Each row is a point on a landscape with many peaks, with its height.
A climber steps from a point to the highest of its 2 nearest points, and stops where none of them is higher. Distance is the straight distance between rows; heights are no part of it.
vafi height 468: [-24  -3  41   5 -13 -19  24  13   1  24  39  18 -14   6 -34  -1  14  26
  -2  -5  -3  -9   4  22  15  -2   5 -23   5   6  27 -36  21 -26   5]
puva height 589: [ -2 -16 -16  -5  -3   8   0   2  16  -2 -13 -21   1  -7  10 -19 -33  -9
   7  19 -13  30   2 -14 -14  -7 -11  -3   1  -8   0  29  -7   0 -25]
lop height 255: [-10   7  25  19  17   4  22  13  -8 -29   8  32  -5   3   1 -13  23  -1
 -18 -22  -2  14  -3  -4  17  -1 -33  -5 -20 -11 -21 -24  12 -11  -2]
regor height 164: [ 39 -32  -6 -24  17  -2   5 -27  -8   1  28 -11  12  17  -1 -25   5 -11
  17  40 -26 -10  27  -8  -9  25  18 -15 -11  -4 -17   8   3 -20  11]
bama height 28: [ -9 -12 -17   4  -7 -16 -21  -2 -35   7  25 -15  -6  18   6   3 -33 -26
  -2  12 -19   1   6 -11 -14 -20 -14  -1 -42  11  41  25 -33 -11  -2]
Futo height 410: [ 21  29  32 -35  28  19   9  -1  26  13  12 -14  21  -9   3   8   5  48
 -11 -21  19  19 -14  -5 -17 -10  49   3  27   5  -6  10   3   0   4]
zuk height 527: [-16 -15  -6 -33 -14   5   0 -23  21  12 -17 -12  -3   7  -5   4 -15   6
  18  45  -3  17  27  -2   3  -2  27 -15  16 -18   2  14  28  14 -33]
Nodi height 417: [  0   8  38   9  -9  -9  27  11  -5  17  27  21  -3   8 -18  11  23  31
  -8 -10   0 -10  12  17  17   5   4 -22 -11  14  18 -36   4 -11  20]
gelim height 375: [-14 -18 -32   0  34  16  -2  -9 -12 -36   4  20  13  24  12 -78  23   6
 -26  -4 -27   7  11  10   8  -4 -10  28 -35  12  -3 -36  12 -16  -9]
nodib height 330: [  5  12 -69  11 -16 -11 -41  13 -29   4  -7   5 -17  -6  12  15   3 -22
  28 -19  -5  -9 -14   8 -26 -13  -6  -9 -47   9  10  25 -45  -4  -8]
dig height 602: [ 20   8   0 -20   2  22   0  17  11  -1  -6  11  12   3  10   2  12  -8
   4  -2  -6 -15  -4   5   2   5  -3   4   9  -7 -18 -15  33   8 -26]
tad height 338: [ 10  37  50   4  30  15  15   2  18  10  19 -20   4 -23   9  -1   8  13
   6 -17  21  27 -29  -1  -4   2  20  -6  20 -18  -7  31 -28  -6 -14]
bunu height 349: [-20 -14  36  10 -17 -17  19   5   4   6   0   4 -13 -27   7  17 -16  -8
  10  -2   2   2  -8 -12   8 -16  -8   0  10  -8   4  22  -1  -4 -10]
vide height 462: [ 17   7  10   5  -4   8   5  21  12   2 -20  -1   4 -19  16  19  -2 -13
   3 -11  17  -7 -23  -8   0   8  -2  -4  20 -15  -8  15   7  15 -12]
lat height 267: [ 39   4  -4 -23  25  18   1 -17  15   9  30  -1   5   8  -4 -10  12   2
   7  -2  -1  13   5   2 -17  38  25   4  -8   0 -30   9 -26 -14  21]
Kizu height 339: [ -4  39 -26  16   8  16 -31  22 -16 -18 -11  12   6  -5   0  18  17  -5
 -23 -27  16 -31 -33  16  -4  31 -30  14  24  -7 -25 -10  34  21  13]
geke height 211: [ 17  -2 -23  31   3   5  -2 -11   1 -10 -19  39   0   3   3   2  10   1
   7 -10   1  -8   5  -5  -6  23  -8  11 -39  -4 -20 -16 -44 -10  42]
Defa height 237: [ 34  22 -37 -25  29  31  -2 -27  24   7  33  -4   7  15  -6 -23   8  -2
  12   0   4  20  -5  -6 -28  43  13   9   7  -9 -23  16 -25  -3  23]
pemos height 351: [  4  20  55  15   6  -9  19  14  -4   9  12  15  -1  -9   3  34  11  16
   3 -11  21   5 -19   9  11  -7  10 -11   4  -2   2   2  -6   2   0]
lib height 177: [ 38  19 -13 -32 -17  10 -11   6  17  13 -23 -12   0   9   6  50   7  -3
   7  -7  12 -26   0  13 -19  11  28  11  28  -2  -6   7   9  19  -8]
Binu height 391: [  9  24  18 -23   1  16  12  -7  27   6 -10 -19   8   9   0  11 -11   7
   5  15  21  16  -1  -2  -9  -2  27 -22  28   2   7  -2  34  30 -34]
sepe height 305: [ 11  37  53  10  24   6   8  10   7  17  18   2   4 -15   4  18   5  28
   2 -14  30  10 -20  -5  -3  -8  29  -4   8  -8  -6  17 -19 -12   9]
Golum height 494: [-35  -1  40  -9 -27 -18  21  -4   5  -3 -10 -15  -2   3 -19   5  -6   0
 -17  12  22  -9 -13  22  23 -19 -26 -20  21  -5  29 -10  45  23 -15]
vepob height 210: [ 28  13 -50   3  23  27 -13 -20  20  -1  26  10   5  -2  -2  -8   4  -7
  13  -4  -6  21 -25 -20 -31  38   1   7  10 -10  -9  24 -27  -5  35]
Ror height 485: [-24 -28 -33  22  22  16  -7 -14 -25 -28   0  10   7  37  17 -65  21  11
 -24 -14 -20   2  15   5   4  -2 -14  12 -59  22   5 -40 -11 -19   8]
logot height 101: [  9  37 -23  32  10  35 -16 -14  20 -23 -11  35   6 -10  26 -10  12  -5
   7 -15  10  -6  22   5 -24  42   0   7   1  12 -22 -24 -19  12  53]
perok height 380: [ 15  15 -27  18  -1  10 -14  20 -18  -8 -43  -6  -5 -33  13  15  -7 -13
   1 -12  10   5 -22  -2  -3  -8 -23   7  25  -1 -16  29 -12   8  -9]
Vob height 356: [ -6   8 -62  19  -1 -15 -27  12 -38  -2  14   2 -20  19  14   6   8 -15
  12 -13 -12 -10 -15  -4 -17 -18 -10  -4 -63  12  20  11 -47  -6   2]
pafub height 533: [-22 -25  19 -19 -21 -13  19 -10   8  17   7   4   0  -6  -6  -7  -6 -13
   8  24 -14  -5  32   4   9  -5   6  -5   3  -2   8  -8  29  -1 -18]
Muv height 416: [ 13  -9   3  -1 -19  -6   3  20 -10   5  -9  20  -4 -11  20   6  -4  -9
  14   3 -13  -5   3  -8   2  -1  -3   3  -7 -12  -6   9  -6   8  -5]
pez height 300: [ -1 -25 -20 -25 -16   1   6   1  -7 -11 -28  -5  13  19  23 -29  11  -2
  -5  22 -11  -4  16  30  26 -10 -18  15  -2   1  45 -18  59  19 -31]
bip height 143: [-21 -42 -14  24  19 -42  -5 -13 -21 -11  41  -7 -21  33  -9 -28 -11 -16
 -17  13 -26 -16  32  12   7 -24 -13  -8  -6  23  18 -13  -9 -56  17]
fuf height 233: [-54 -26   8  29 -12 -33   0  18 -11  -1  31   8 -42 -10  -9  -3  -4  -4
 -26 -13 -17  -5  24   9  26 -54 -32  23   4   2  14 -13  -8 -16  11]
Ruga height 274: [ 30   4 -59  23  17  -1 -28  -3 -16   2  12  15   8   0  -5  12  -5  -7
  17  -6 -11  11 -28 -29 -19   9   1  -8 -24  -4  14  30 -43 -19  13]
Bidef height 347: [-19 -41  -2  -9 -27 -14  10   5 -17   3   2  13   0   6   9 -18   8   4
  -6  11 -29 -14  30  14  32 -31 -14  13 -13   5  34 -28  29  11 -14]
zumad height 275: [ 17 -22 -37 -33  -2  19   4   5  -1  -7 -28   9  23  10  21 -37  18 -14
   0   8 -18  -8  10  14  19   1   2  26   5  -1  14 -22  56  17 -37]
Befir height 597: [ -2 -42 -31  15  12 -10   1 -12 -35 -19  -3   0   7  38  17 -50  16   7
 -18   4 -28   2  31   6  12   1  -6   3 -52  15   6 -38 -16 -25  23]
sibi height 434: [ -7 -15 -31  40  -2 -14 -15  -2 -39  -7 -12  11 -23  24   9  -1   5  13
   1 -11  -3  -4  12  -2  -2 -20 -24  -7 -69  10   5 -25 -54 -17  37]
Dulog height 147: [ 18  26 -10 -48 -11   9  -8 -12  28   6 -30 -36  -5  13  -2  35   1  14
  16  13  17  11  16   0 -21   6  54  -5  33  -1  -2  10  10  32 -27]
Saf height 232: [ 14  15  -9  26  -7  -3   6   3  -6   0 -18  43 -10   2  -6  33  26   8
  11 -20  19 -14   8   3  10  11   0   1 -33  -1 -22 -27 -30   4  37]
Fosa height 207: [-16  18 -42  10  31  25 -19  17  -6 -36  28   9   4  22  12 -13   7 -11
  -8 -22  -9  23 -38 -20 -16 -13 -25   7 -26   6  14  11 -18 -12 -10]
konu height 414: [  2  23  40   1  22  14  12 -14  22   4  13 -42  10 -17   1 -10  -7   4
  21   0  24  32 -16 -11 -17  -7  30 -12  27 -10   0  29 -17  -7 -28]
kuva height 574: [ 12  26  27 -15   2  10   5  18   5   7 -13 -31  11  10  -4  20  -6  -4
 -17  -6  31  -3 -34  12   1  11 -11  -5  25  -1   6  -3  38  32 -27]
topa height 291: [-48  -7  43  10  -5 -15  21   4  -2 -22   1 -14 -12 -21   6   7 -23  -7
 -27  -8  15  16 -21  -1  19 -30 -35   1  12  -2   8   7  24  14 -19]
numu height 538: [  9  17 -20  -6  13  29 -16  18   5 -17 -17   7  16  -6  20 -13  17 -14
 -11 -10  -5 -17  -9   1  -4   7 -20  14  27  -8 -28  -8  35   3 -13]
Gifi height 358: [-37 -28  38  19 -25 -26  10  -8  -2  20  -7   4 -18 -33  -3  23 -17  -2
  14   1   5   3  -1  -3   9 -20  -5   9  11 -18  10  31 -29 -10   7]
tidep height 451: [-21 -13   8   1 -42 -25   6   7  -3   0 -30  -8  -6  -1   3  23  -8   0
 -10  14  13 -17   2  12  27 -30 -42  -5   6 -13  43  -2  20  25   1]
Tiga height 238: [ 22  42  11 -13  37  32  -2  -1  25 -14   7  14   2  -8   8  -3  12   8
  -8 -27  22  10   2   3 -11  27  11   5   1   4 -30  -1 -11  -5  19]
vum height 165: [ 22   2 -11 -25 -21  13  -2   2  23   8 -37 -19   2  10   3  38  -7   7
  12  14  10  -4  10   7  -5  12  31  -3  26 -14   4   9  16  30 -16]
dud height 389: [-14  11  57  14 -29 -24  11   7  -5  12  11   8  -5 -12  -9  35  14   7
   1  -7  19 -16 -23  12  16 -11 -11 -14  12   0  22  -2   0   9   9]
Zat height 454: [-47  -9  33 -11 -25 -21  27  -1  22   9   3 -13 -16  -3 -43  -8   6   2
  -7   4  17 -18   1  20  12 -29  -5 -15  24   1  33 -20  31   1  -5]
memam height 503: [  3 -27 -32  32  10  -3  -2 -15 -28 -16 -11   7   0  37   8 -20  11  11
  -7 -12 -18 -10  24   0  -3   1 -11  -2 -62  14   0 -40 -39 -22  42]
Zates height 436: [ -1  -1  18  12 -39 -30   8   5 -10   6 -37 -18 -18  -5   0  37  -7  -4
  -4   5  29 -24 -20  17  19  -6 -43  -4  15 -12  25   4  16  39   1]
lavin height 309: [-49  -1  40   0  -7  -5  16 -14  16  -9 -10 -13  -7 -18 -13  22 -19  -6
 -12   5  18  18 -18   6  20 -22  -4 -18  26 -10  15  14  18  10 -19]
pofi height 379: [-15 -47   8  10 -30 -42  -2 -22 -16  23   2   0 -16 -11  -9  16 -21 -14
   3  19 -14 -19  22 -10   8 -11   2  -2  -7  -1  14  33 -39 -22  18]
Rizod height 363: [ 14  16  22 -29  39  39   5   3  20  -9  17  -6  17   5  -8 -31  10  -3
   1  -7  12   6  -5   2  -7   3   7   3  10   4 -16 -23  50   3 -32]
givo height 333: [ 25 -13  20   6 -28 -28   0 -17 -11  35  14   8  -2 -11  -2  36  -2   9
  28  16  -8 -18  20   4   3  17  36  -3 -11   0 -17  13 -37  -9  21]
Kuzum height 425: [-63 -19  24 -12 -20 -27  29 -11  21  17   6  -9 -26 -16 -49   4 -12 -10
  -2   7   9  -3  14   7  17 -22  24 -16  11   1  16  -6  21 -12 -11]
gulat height 427: [ 11  28  30 -28  29  24   7  13  19   1  11  -8   9  -3  -8  -8  12  13
  -8  -9  13   6 -14  -6  -2  -6  20 -10   7  11 -10  -6  31   4 -22]
Nis height 555: [-14 -25  10 -14 -13  -2  10 -26  17  21   9 -13   3  -3 -16  -7 -24  -6
  25  31  -8  13  32  -1  -3   7  29 -11   7   2  -5  10  20   3 -17]
Pemit height 173: [ 20 -37  -5   5  12 -20   8 -32  -8  -2  43 -12  11  20 -12 -22  -3 -11
  11  24 -31   4   6 -20 -17  18   5 -14 -17   4   2  20  -4 -28   5]
momog height 368: [ -3 -20  22  22 -26 -27   4 -17  -4  19   1   3  -4 -17  -4  19 -18  -7
  21  12  -9   5   3  -9   5   0   6   5  -1 -10   5  30 -40 -12  10]
Diga height 110: [ 25  24   0 -56  -4   4 -10 -23  26   7  -9 -37  15  14 -10  22 -11  27
  12  22  15  24  30  -7 -17  -7  76 -11  37   2   3   0   4  21 -22]
sef height 292: [ -7  15   2  18   9  -7   0  35 -17 -20  -9  -6   6 -16   7  10   1  -7
 -23 -20  16   3 -44 -11  19   1 -42   5   9  -9 -19  -7  33  26 -14]
meka height 334: [ 22  25  10 -48  18  30   0  -1  34   8  -2 -35  14   9  -3   7  -8   4
  -4   0  20   2  -2  -2 -25  -6  38  -8  31   3 -12  -5  32  27 -30]
Sas height 369: [ -1  -2  35  23   5 -11  19   0  -4   8  28  17 -14  14 -23   5  15  11
  -8  -7   0   4  29   8  19  18  16 -28 -23  24   0 -44  -5 -25  28]
luko height 254: [-48 -19  24  15  -4 -18   9  23  -9 -17  19   4 -21 -15   7 -12  -9 -13
 -26  -4   0   9  13   2  16 -57 -37  19   0   1  11  -3   5  -3  -3]
novun height 286: [  5  12 -34  14  10  14 -15  19  -4 -23  -7  13   5   6  11 -20  -1  -4
  -1 -13  -9  17 -35 -15 -20 -11 -33   3 -13  -6   1  25 -31  -8   4]
Nubu height 433: [  9  19 -12  19   5  20 -13  21 -13   3 -42 -27   1 -38  -8  42  -7 -11
 -14 -20  21   3 -33  -7  -6  19 -14  16  40  -7 -22  21  20  26 -16]
der height 95: [ 16  11   8 -45   3  12  -4 -24  26  21  13 -37  12   1  -3   1 -10  16
  21  16   9  29  25  -9 -13  -3  71  -5  21   8 -12   0  -5  19 -13]
sako height 460: [  9  20   3   8  12  13   4   9  -9  -3 -29 -39   3 -20   6  27 -11 -14
 -15  -7  22  20 -31  -8   5  11  -6   4  40  -6 -11  18  21  28 -29]
Viz height 631: [-24 -19   9   3  -6  -5   5 -11   6   1   3 -14  -1  -3 -10 -14 -31 -10
   8  21 -14  28   2  -3 -11 -18 -11   5   0   1  15  39 -16  -2 -13]
ripaz height 495: [  1 -17 -29 -41 -24   5 -16 -21  26  14 -35  -7 -17  27   9  13  -8  29
  11  64   0   5  32   0   4  11  24  -9  15 -19  12  13  38  21 -35]
tagis height 393: [  2  -7 -29  23  -5 -26 -21   9 -34  -7  -1  13  -8  16  14  -2   0   6
  13  -7 -11  -8 -11  -3  -6 -14 -22  -4 -53   6  13  -4 -46 -15  23]
Natef height 258: [ 34  38  -6 -51  14  25  -7   3  33   7  -1 -25  15   9   5  14   4  27
  -6 -26  15 -10  -3  -2 -28   4  39   9  35   9  -1   3  20   7 -11]
zev height 367: [-17 -33   2   4 -33 -25   4  10 -18  11  11  24 -18   0   3   5  17   9
  -1   6 -35 -21  21  16  30 -18 -12   0 -12  -7  26 -44  10   1   9]
Rised height 324: [ 15  20  35   6  17  16  20   4  13   8  14  12   4   4 -23   8  14  11
  -8 -25  11   7  21   4  11  17  26 -16 -30  25  -7 -42 -16 -10  40]
Momi height 466: [ -5  10 -41  -3   6  24 -26  28 -14 -27 -27  18  11  -6  25 -31   3  -7
 -15 -15 -11 -21  -5  -8   0  -1 -28  15   6   4 -22  -3   9  -2 -10]
lugig height 412: [ -2  20 -43   3  -5  29 -40  20 -34 -18 -36   1   9 -20  13 -12  -2 -11
 -26 -20  -2 -17 -15  -3 -11   6 -36  10  31   6 -17  -1  30  15   0]
Tivof height 192: [-13  11 -16  28  22  28 -12   0   9 -38 -12  32   2  10   9 -38  18  -5
 -15 -17  -1   0  -4  -2  -5   8 -33   5 -17  -7 -24 -23  -8  -7  25]
Bori height 203: [ 36  39   3 -42  -8   6  -6   9  23  11 -12 -25  13   9   4  37   5  23
   4 -27  13 -24 -10   8 -21   1  31   4  23   7   3   1   5   4   2]
bop height 306: [ -4 -22 -39 -12  21  18  -2   4 -14 -26   2  17  23  13  21 -74   6 -10
   2   4 -31  15  11   5   5 -12 -13  29 -19  12  -2 -17  26  -8 -29]
Mosib height 341: [ 14  11 -37  14  -4  13 -22  25  -7 -14 -23  12  -3 -21   9  -8  -6  -7
  10 -10   2   3 -21  -3 -19  -9 -17  -3   4   2  -7  28 -21 -10  -1]
Tobo height 231: [-15   7   3  12  29  14  13  11   4 -40   1  23   1   6   6 -38  12  -9
 -10 -13   1  21 -13  -4   2   4 -27   5 -23 -16 -19 -16  -5 -11   4]
ven height 36: [  7 -10 -39  -4   7  -4 -15   2 -23   1  13   0   5  15   4 -23 -16 -13
   6   9 -25   2  -6 -14 -22  -6 -12  -2 -35  13  22  17 -26 -12   0]
Vutet height 212: [-55 -33   4  22 -12 -51   8  10   2   7  34   8 -42  -9 -31   9  10  -3
 -28 -18 -19 -22  15  12  41 -37 -19  10   6  -3  14 -35   3 -28  14]
zer height 514: [-16   5  42   2  22   7  17 -25  24  -4  38 -35  13 -15 -13 -27 -11  -1
  21   9  -3  53 -29 -11 -20  -9  11  -6  20  -7  -3  30  -4  -3 -30]
Ledo height 80: [ 28  25 -34  12  15  29 -18 -16  16  -3  -2  35  -3  -2  19  -3  12  -3
   8  -2   5  -8  10   6 -26  39   5  11   0   0 -26   4 -30  -7  49]
gidu height 246: [ 19  10 -67  17  31  21 -23 -18   1  -1  15  16   4   7  -3  -4   0 -12
   3 -13 -17  18 -21 -35 -21  24   3  -3 -21  -1   8  24 -27 -15  30]
zusu height 409: [-48 -31  16  -7 -31 -37  19 -15  14  34   7  -4 -12  -1 -56  13  -8   0
   4  23   3 -22  16   2  19  -7  34 -13  16   5  13 -12   7 -12  -4]
zipa height 415: [  0  12  50  16 -34 -29   7   7 -19   7 -13 -13 -10  -6  -3  34   3   4
  -6  -5  32 -26 -32  18  18 -15 -28 -11  10  -5  25  -3   6  31   7]
nilor height 140: [ -3  31 -31  36  16  34 -17  -8  15 -39 -16  34   2  -7  23 -30  12   2
  -4 -18   0 -10  -2  -1 -26  23 -26   6  -4  10 -22 -15 -12   2  35]
gusi height 315: [ 23   5  34   5  -1 -15   6 -19  -6  26  29   8  -1   0  -8  23   7  18
   8  11   0  -9  21   0   0  32  43 -10 -11   8 -16  10 -35 -18  29]
lupu height 50: [ 27  -4 -48  -1   1  12 -26   5  -7   0  -1  10  12   9   8 -30  -5 -12
  18   3 -26  -2 -10 -14 -26  14 -12   7  -9  -4  -2  17 -26  -9   7]
rur height 310: [ -4  28  -9   8   9  11  -6  28 -16 -16 -18  -4  12  -4  -7   9   6  -9
 -24 -21  21 -13 -43   5  10  27 -32  15  21 -10 -11  -9  42  32 -14]
lam height 401: [ 13 -11 -12  17 -15 -13   7  19 -21   4 -11  38  -7  -7  18  -1  13   7
  10  -3 -15 -14   7  -6  15  -5 -12   4 -31  -5  -8 -10 -21 -11  20]
pog height 396: [-44 -42   2 -11 -31 -27  10 -22   6  26 -13  -8 -19 -13 -33  17 -15   1
   0  29  -3  -8  25  -4  24 -12  23  -3   9 -14   8  13  -3 -13   2]
das height 264: [  5 -14 -40 -21  21  31  -7   5   4 -22 -26  15  31   3  19 -60  11 -13
  -9  -1 -19   0  12   4   3   0  -8  29   3   5  -8 -17  42   1 -42]
sura height 182: [  6 -23   7  18   5 -21   6 -11 -12  -4  29  11  -2  18 -11 -14  -8  -6
   6  21 -25  14   1 -19  -7  13  -7  -9 -23  -2  -3   9 -20 -22  17]
gofo height 474: [  9  35  38 -19  15  11   7   4  14   4 -12 -42  19   4  -9  24 -15  12
 -12   6  27  11 -27  -3  -7 -10  22 -12  34  10  10   1  22  33 -24]
siku height 144: [ 25 -23   8 -39  -5  -3   5 -34   3  34  16 -18  20  16  -7   1  -5   9
  29  38 -12 -22  49   1  -8  27  56  -4  -2  16  -8 -13  28   0 -10]
tigu height 304: [ 11  19 -71  16  -7   1 -42   2 -21   5  -5  13  -1 -10   3   9   0 -16
  23 -18 -11   1 -28  -7 -25   4 -10 -12 -19   1  15  34 -49 -12   1]
tov height 332: [-13   9  45   0 -11   0  14 -10  16   7  -9 -13  -1 -24   1  20 -18   1
   9  13  16   5  -5  -8   7 -11  16 -15  19  -6   6  17   8  11 -27]
gireg height 509: [-31 -13  34  -4 -22 -20  14  -4   3  20  20   9 -14  -6 -20   6  -2   6
  -1   9  -9 -12   5   4  19  -3   9 -13   7   2  13 -25  19  -5  -8]
leva height 125: [ 25   2  15 -42  -2  -6  -3 -28  12  38  22 -25  14   6  -7   7 -10  18
  25  21  -1   1  39  -6 -12  10  66  -9   5  20 -13   2  -1  -2   6]
doba height 534: [ 30 -27  -4 -13 -20  -2  -2 -12   2  26 -10  -5  11  -2   9  -2 -19  -3
  22  30 -13  -5  17 -18  -8  16  24   8  -3  -3 -16  21 -15  10  -2]
bifu height 467: [-16 -12  11 -17 -30 -20  13   5   4  -7 -29 -17  -8   8   5   1  -5   6
 -12  26  15 -12   3  20  20 -12 -35  -5   5 -15  30  -4  45  32 -13]
Kep height 583: [-20 -11  24   4   6   1  17 -10  21 -10  22 -22   3  -9 -11 -23 -21 -10
   7  15 -12  44 -17  -8 -16 -10  -9   0   8  -7   5  33  -6  -1 -27]
rikot height 66: [ 29   8 -41 -10  10  23 -19  -2   8   8  -2  23   3  10   4 -21   8  -6
   7   7  -8  -6   6  -6 -17  34   1  15  -9  -6 -16   5 -24  -8  28]
tal height 408: [  7  15 -31  29   0   5 -29  32 -39 -10 -44  -7   1 -42  -6  27 -14 -11
 -17 -28  18   4 -35  -2  -4  -5 -30  11  29   1 -16  28   7  19  -9]
miv height 372: [ -2  26 -23  12   7  33 -37  17 -22 -10 -19   3   4 -16   1  19   4 -14
 -22 -21   3 -13 -23   7 -14  35 -36  21  49   7 -27  -9  36  28  -2]
gaf height 252: [ 11  35  -8  13   4  25  -2   1  14 -12 -11  39   5   5   2  31  24   2
   3 -30  19 -28  19   6   8  16  -2   4 -29   8 -15 -39 -19   7  40]
Pidop height 187: [-17   9 -21  14  37  23   2   5  -1 -37  19   8  12  25   3 -42  10   3
 -12  -9 -20  37 -18  -9 -14  -5 -28   8 -36  -3   1  -7 -10 -15  -5]
Tebu height 383: [ -5 -29  -4  13 -26 -32  -4  12 -35   9  -1  24  -9  -2  11   4   1   8
   5   8 -35 -17  25   0  25 -14 -11   6 -27   7   9 -26  -6  -6   6]
bimis height 194: [ 17 -15 -14  24   8  -7   2 -12 -19 -10   1  19   1  21  -2  -8   4  -8
   7   3 -16   2   5 -14  -2  16  -3  -4 -41  -6  -4  -6 -40 -14  41]
dap height 293: [ 25  -3  19  -8   0  -5   5 -17   8  19  24  -8   5  -7  -2  -1   3   4
  20  10  -3   6   0  -4  -8  23  35   0  -6 -12 -20  22 -35  -9   9]
Kuges height 501: [  5  13   8   7   8   8   6   2  14  -6 -31 -27  -4 -19  21  13 -15 -11
   4   3  11  27 -18 -13  -3   0   1  -3  34  -8 -10  35   1  16 -29]
pofes height 283: [ 24  37  13 -11  17  20   6   9  12  -4   3  31  11   6 -12  27  20  16
  -6 -35  16 -11  15  11  13  15  15  -6 -32  12  -4 -33 -14  -6  37]
babo height 559: [ 18  33  37 -20  19  16   5   6  16   9   5 -26  20 -12   9  13  -1  19
  -8 -16  27  16 -25  -6 -12 -12  34 -10  29  10  -3  13  10  12 -16]
Piza height 191: [-39 -33  -4  42  -5 -55   0   6 -12  -1  27   3 -41   8 -19  -2   3   9
 -23  -6 -24 -22  31  11  36 -16 -19  -1  -1   8  -3 -39 -14 -47  28]
kal height 556: [ 23 -20 -10  -7  -1   0   2  -2   8   6   1  -8   6   3   2 -11 -15 -10
  24  18 -21  16  -2 -21 -19  16   5   0   4  -8  -8  31 -18   4  -6]
ruv height 168: [-35 -36   3  35   3 -41  -1  -2 -22  -5  35   0 -26  17  -5 -10  -7  -1
 -18   9 -23  -4  25  10   5 -16 -19   4 -13  10   1 -11 -22 -40  22]
fanu height 272: [-49  -7  26  17   3 -10   6  16  -3 -26  11  -9 -17 -15  11  -9 -20 -16
 -41  -1   9  22  -1   1  16 -62 -54  14  15   4  16   9  26   8 -18]
Ruzun height 435: [ 19  11  11   9  -4  -2   3  15  -1  -3  -7  21  -2 -14  10  17  12 -10
   8 -12   6  -5 -19   1   6   4   9   6  -2 -14 -22   6 -15  -3   8]
dusez height 298: [ 20  40  20 -28  37  25   7   3  29   6  24   2  15   0  -6  -9   4  31
  -8 -26  19  20   2  -8 -15   7  30   5  10  13 -19   8 -11 -11  21]
kad height 322: [-23 -39  -4 -19 -22 -11  16 -13   3  -2  -8   3   0   9   4 -29   3  -1
   2  21 -16  -7  21  40  33 -16 -16   9  -2  -7  44 -22  60  20 -20]
zesen height 616: [ 10   7  16  -7 -14  -8   8  19 -12  -2 -20 -18   6  11   5   8  -3 -11
 -10  -3  28 -15 -18  15   7   8 -27   2  12  -9   6 -11  43  34 -15]
guzuv height 273: [ -6  12  31  15  15   3  13  26  -7 -28   3  12   4  -3  14  -8  18  -3
 -23 -22  15   3 -30 -11  16   3 -26  -3   1 -10 -16 -13  18   3 -16]
Fakem height 156: [ 26 -43   4 -28   2  -7   5 -44   0  14  21 -23  19  11  -5 -24  -7  -8
  30  51 -21 -21  51  -2  -7  25  35 -12  -2  15 -19   5  18 -24  -6]
Ruvo height 350: [  2  -8  44  28 -17 -24  -2 -17  -5  36  14  10  -7 -23  -1  38   1  10
  30   4   8  -7   5   1  -2  11  29  -2   4 -11  -8  23 -50 -14  15]
vunef height 655: [ 19   4  -6 -21 -18  13   3  16   1  -7 -27  -5  18  18   2   3  10  -7
  -4   0   7 -26 -14  21   9  10 -19   7  14  -4   7 -14  41  21 -20]
gogo height 387: [-39 -47  -4  -4 -35 -35   8  -2 -12  28 -19  -4 -29 -17 -27  26 -25 -11
  -7  16  -4 -18  32  -1  22 -26   7   6  -8   2  17  15 -30 -17  18]

Call two points neighbours if one is among the 2 nearest of the other. Go from one point of each pair to the other, from neighbour to neighbour, staying as high as possible. Name the lowest point that can't be avoided.
Kuges, babo: vepob
Viz, babo: Tiga
babo, vunef: gofo
Viz, Nis: vum
Golum, Viz: sepe
Kuges, Befir: das

Two climbers start at each pair of points below. Name the first point that both come to, or write -.
Fosa, lop: -
kad, lavin: -
nilor, Pidop: Tobo

For each start below, name the point where the climber stops.
Pemit: Nis
Defa: Golum
ruv: Golum
lupu: vunef
bip: Golum
sepe: Golum
Kizu: vunef
